Points, in no order, along strands that fork, close into loops and pass close to each other.
Two points are linked if the straight distance between their rows is under 41.3. Some points are linked to none.
q_121: [2, 7, -12, -6, 14, -32, 42, 13, -20, -6, -19, 10, -2, 1, -4, -8, -22, 3, 2, -3, 1]
q_382: [19, -16, 8, -25, 7, 30, -17, -6, 13, 18, 27, -14, 4, 13, 3, -34, 19, -11, -5, 4, -15]
q_163: [2, 9, -16, -4, 24, -26, 30, 9, -18, 0, -26, 17, 5, 15, -5, -16, -16, -1, -9, -7, 4]
q_203: [-10, 11, 4, 7, 1, -1, 9, 2, 23, -10, 46, -16, -20, -20, 16, -8, 4, 10, -7, 38, -18]
q_326: [1, -3, -22, -13, -10, -3, -18, 2, -8, -8, 6, 7, 8, -7, 13, 14, -17, -1, 12, -1, -12]
q_716: [-1, -23, -11, -24, -13, 24, -30, -15, 9, 15, 19, 5, -3, 3, -14, -8, 30, 23, -14, -9, -12]
q_583: [-4, -14, -18, 10, 1, 2, 0, 8, 18, -8, -9, 3, 2, -2, -11, 39, -9, -3, 6, 14, 18]
q_548: [-6, 7, 1, 3, 31, -11, 16, 10, -11, 12, -15, -2, 8, 27, -2, -4, -7, -27, 24, -4, 14]
q_341: [-7, -15, -3, -17, -18, 20, -28, -19, 2, 14, 3, 13, 1, -3, -16, -3, 29, 23, -15, -19, -8]
q_250: [6, 14, 11, 2, -2, -10, -1, -6, -18, 2, -22, 15, 14, -1, 9, -14, -8, 12, -22, -21, -10]
q_27: [0, 0, -7, 3, -12, -3, -6, 1, 9, -16, 39, -8, -13, -22, 4, 11, -7, 8, -2, 23, -20]
q_704: [5, 8, -6, -17, 9, -18, 31, 20, -19, -4, -6, -4, 8, 7, -3, -10, -16, 0, 27, 25, 1]
q_279: [3, 6, 9, 15, -23, -12, -1, -4, -1, -18, 7, -8, -14, -29, 16, 11, -8, 7, -10, -5, -11]
q_633: [-8, -10, -14, 13, 16, 2, 5, 10, 12, 2, -21, 7, 5, 13, -12, 25, -4, -16, 8, 6, 24]
q_309: [-6, 8, 17, 28, 2, -11, 28, 9, 12, -9, -10, -14, -14, -5, -2, 17, 0, -9, 8, 13, 25]
q_520: [15, 19, 34, 1, 7, -3, 17, 5, -17, 0, -2, -18, -1, 20, 6, -17, -10, -11, 18, 6, 3]
q_60: [-10, -14, -16, 4, -15, 10, -31, -15, 2, 5, -13, 12, -1, -7, 11, 19, 1, 10, -4, -26, -3]
q_472: [-22, 7, 0, 6, 22, 3, -5, -5, -2, 24, -4, 10, 12, 21, -15, 2, 17, -28, 16, -23, 21]
q_904: [3, -12, -25, -8, -10, 6, -28, -4, 1, -8, 21, 2, 0, -9, 9, 19, -13, 4, 9, 4, -19]
q_863: [1, 9, -3, 20, 16, -23, 18, -2, -11, -2, -32, 16, 3, 6, -4, -9, -12, 5, -34, -22, 5]
q_772: [1, 2, -13, -13, -5, -9, 5, 11, -3, -15, 21, -6, 5, -8, -2, 8, -11, 1, 21, 33, -9]
q_273: [-2, 5, 3, -4, 30, -20, 31, 14, -21, 11, -12, -10, -1, 23, -1, -7, -14, -25, 34, 2, 11]
q_742: [17, -10, 30, 1, 5, 24, -10, -9, 14, 8, -13, -10, 1, 6, -3, -7, 19, -3, -17, -7, -1]
q_634: [-6, 4, 1, 20, -26, -11, -5, -2, 4, -20, 16, -12, -26, -37, 28, 9, -2, 2, -3, 0, -9]
q_933: [5, -27, -5, -26, -6, 31, -25, -8, 14, 19, 25, -3, -3, 9, -14, -21, 35, 10, -11, -1, -6]
q_366: [6, 21, 15, 7, -8, -18, 28, 7, -9, -14, -4, -7, -2, -7, 2, -5, -9, 13, -3, 13, 2]
q_891: [-13, 7, -2, 9, 27, 0, 4, 3, -2, 16, -17, 7, 11, 24, -8, -4, 7, -26, 12, -12, 21]
q_294: [0, 15, 35, 24, 0, -4, 19, -1, 14, -8, 6, -27, -19, -6, 7, 7, 6, -7, 10, 9, 17]
q_16: [-2, 14, 4, 23, 24, -13, 17, -4, -13, 5, -35, 12, 7, 19, -12, -27, 2, 1, -36, -16, 11]
q_345: [-2, -17, -19, 13, -19, 8, -26, -7, 2, -5, -12, 4, -10, -13, 18, 24, -12, 1, 3, -21, -2]
q_4: [-7, -5, -27, -20, 2, -12, 0, 9, -8, -6, -5, 13, 16, -1, 3, 15, -18, -3, 16, 4, -2]
q_496: [2, 11, -9, -22, -2, -19, 20, 15, -15, -13, 13, -9, 7, -5, 1, -5, -13, 5, 27, 32, -10]
q_657: [15, -32, -3, -25, 6, 32, -18, -2, 17, 22, 32, -13, -2, 12, 0, -31, 25, -2, -17, 5, -18]
q_101: [0, 1, -7, -15, 22, -20, 39, 23, -20, 5, -15, -5, 0, 14, -8, -13, -16, -11, 30, 18, 9]
q_701: [13, -8, -6, -11, 9, 21, -15, 9, 9, -3, 24, -10, 6, 10, -3, 2, -1, -13, 23, 26, -5]
q_81: [13, 16, 33, 4, -9, 2, 16, -1, 4, -12, 17, -24, -13, -6, 4, -21, 0, 6, -7, 24, -9]
q_204: [-20, -1, -20, -12, -16, 7, -23, -12, -10, 14, -1, 26, 13, 0, -9, 0, 11, 11, 1, -21, 3]
q_238: [7, -25, -21, -2, -8, 15, -32, -5, 11, -1, 33, -2, -16, -10, 6, 17, -8, 10, -6, 1, -29]
q_766: [10, -4, -11, -12, -1, 7, -10, 8, 3, -12, 23, -5, 6, -1, -5, 7, -10, 0, 12, 29, -14]
q_34: [-23, 0, -18, -2, -5, 4, -11, -9, -6, 16, -11, 29, 15, 6, -21, 0, 13, 7, -10, -15, 14]
q_592: [-12, 9, -22, -12, 3, -16, 0, 1, -23, 6, -17, 28, 14, 4, 11, -17, -9, -3, 1, -26, 0]
q_251: [16, -6, 21, -28, 8, 24, -16, -12, 9, 21, 23, -16, 8, 15, 4, -32, 19, -17, 4, -10, -9]
q_390: [-3, 29, 19, 13, -3, -23, 40, 4, -3, -13, -6, -14, -12, -9, 11, -8, 0, 20, -5, 16, 13]
q_394: [8, -15, -4, 4, -13, 8, -15, -3, 10, -10, 33, -7, -17, -20, 2, 14, -8, 10, -14, 10, -27]
q_220: [-7, -6, -5, -4, 5, 26, -24, -2, 11, 18, 1, 6, 9, 14, -15, 5, 25, -9, 13, -4, 20]
q_109: [9, 2, 12, 12, -14, -6, -4, -6, -5, -11, -12, 2, 0, -15, 7, 12, -10, 11, -20, -14, -9]
q_906: [11, 0, 8, -6, 12, 13, -10, 6, 5, -1, 12, -12, 7, 14, -1, 5, -2, -21, 30, 11, 4]
q_869: [2, -23, 11, -7, -8, 26, -19, -16, 15, 13, -10, 5, -4, 1, -14, 0, 39, 21, -25, -14, -1]
q_318: [8, 14, 16, 0, -11, -3, 11, 3, 3, -17, 22, -16, -6, -11, 3, -10, -5, 10, -3, 26, -12]
q_709: [-6, 11, 8, 12, 11, 1, 3, -4, -6, 11, -29, 16, 14, 13, -12, -16, 8, 5, -26, -12, 10]
q_132: [13, 5, 32, 18, -1, 6, 7, 2, 10, -7, 0, -20, -9, 0, -2, 4, 0, -8, 2, 8, 7]
q_640: [-11, -13, -19, 9, -9, -13, 7, 6, 12, -14, -7, 7, -6, -15, -3, 43, -17, 1, 2, 3, 13]
q_210: [-5, 11, 1, 3, -6, -7, 10, 4, 10, -19, 34, -15, -10, -18, 7, 0, 0, 9, 3, 34, -11]
q_113: [-13, -4, -7, -16, -24, 14, -24, -17, -13, 18, 5, 22, 10, -2, -17, -7, 21, 17, -4, -23, -4]
q_480: [14, 7, 34, -23, 10, 16, -10, -18, 3, 21, 10, -12, 11, 19, 4, -26, 16, -17, 3, -20, -5]
q_566: [8, -10, 14, 2, 1, 23, -16, -9, 14, 7, -15, 0, 4, 4, -9, 3, 19, 10, -20, -5, 1]
q_243: [10, -1, 13, 10, -1, 8, -6, -2, 6, -3, -17, 2, 8, -1, -6, 9, 0, 11, -22, -1, 1]
q_2: [5, 2, 4, 4, 4, 2, 7, 13, 6, -8, 2, -12, 2, 4, -6, 11, -6, -13, 23, 22, 11]
q_762: [-4, 0, 9, 18, 6, -7, 18, 11, 10, -7, -2, -14, -9, -1, -4, 23, -3, -19, 26, 13, 22]
q_938: [-12, 4, -1, 7, 4, 9, -7, -4, 0, 14, -21, 19, 14, 10, -15, -4, 15, 6, -17, -9, 14]
q_585: [-3, -16, -5, 25, -26, 4, -19, -6, 9, -13, 21, -11, -33, -34, 19, 19, -4, 3, -5, -4, -16]
q_283: [-9, 3, -26, -19, 4, -14, -2, 5, -13, 2, -12, 22, 18, 4, 8, 0, -13, -2, 9, -11, -1]
q_902: [-10, 13, -21, -8, 20, -23, 16, 1, -19, 6, -21, 27, 15, 14, -4, -26, -5, 1, -13, -16, 4]
q_998: [3, -19, -9, 18, -21, 5, -23, -8, 7, -13, 8, -5, -19, -23, 11, 30, -9, 7, -6, -9, -12]
q_13: [-21, -9, -27, -3, -16, 8, -28, -12, -6, 11, -11, 22, 3, -4, 7, 5, 4, 3, 7, -30, 5]
q_561: [-10, -2, -14, 9, 22, -2, 8, 9, 3, 6, -24, 11, 10, 18, -11, 4, -1, -15, 3, 1, 21]
q_160: [0, -1, -11, 9, -17, -16, 5, 8, -10, -13, -12, 7, -9, -18, 20, 10, -19, -8, 5, -17, 1]
q_270: [5, 15, -2, -3, -4, -25, 27, 11, -16, -12, -7, 2, 3, -7, 4, 0, -19, 8, 4, 3, -1]
q_161: [2, 27, 37, 14, -7, -7, 26, -2, 6, -15, 4, -25, -17, -9, 12, -17, 6, 15, -9, 22, 5]
q_377: [13, -1, 38, -9, 9, 20, -9, -17, 8, 20, -4, -11, 5, 14, 2, -18, 24, -14, -7, -24, -2]
q_781: [3, 6, 4, 19, -3, -19, 12, 1, -7, -9, -24, 10, 1, -9, 2, 10, -17, 6, -24, -19, 2]

A fork is a point with three links, a tip a point with one. Leave the first point through the second and follow the links. Name the first fork or tip that comes.
q_394; q_238 -> q_210
q_480; q_251 -> q_341
q_13; q_60 -> q_109
q_772; q_766 -> q_132
q_132; q_294 -> q_891
q_634; q_585 -> q_204
q_341; q_716 -> q_566

How many points has the smallest loop of links through each point below? Write 0 if it is on no loop.
q_716 -> 11
q_902 -> 18
q_634 -> 14
q_243 -> 13

Name the points in between on the shortest way along the links from the first point to the second, in order.
q_640; q_294 -> q_583 q_633 q_561 q_891 q_548 q_273 q_101 q_704 q_496 q_772 q_766 q_701 q_906 q_2 q_762 q_309
q_60; q_566 -> q_13 q_204 q_113 q_341 q_869
q_283; q_390 -> q_592 q_902 q_163 q_121 q_270 q_366
q_210; q_592 -> q_27 q_394 q_238 q_904 q_326 q_4 q_283
q_863; q_933 -> q_781 q_109 q_243 q_566 q_869 q_341 q_716
q_341; q_16 -> q_113 q_204 q_34 q_938 q_709
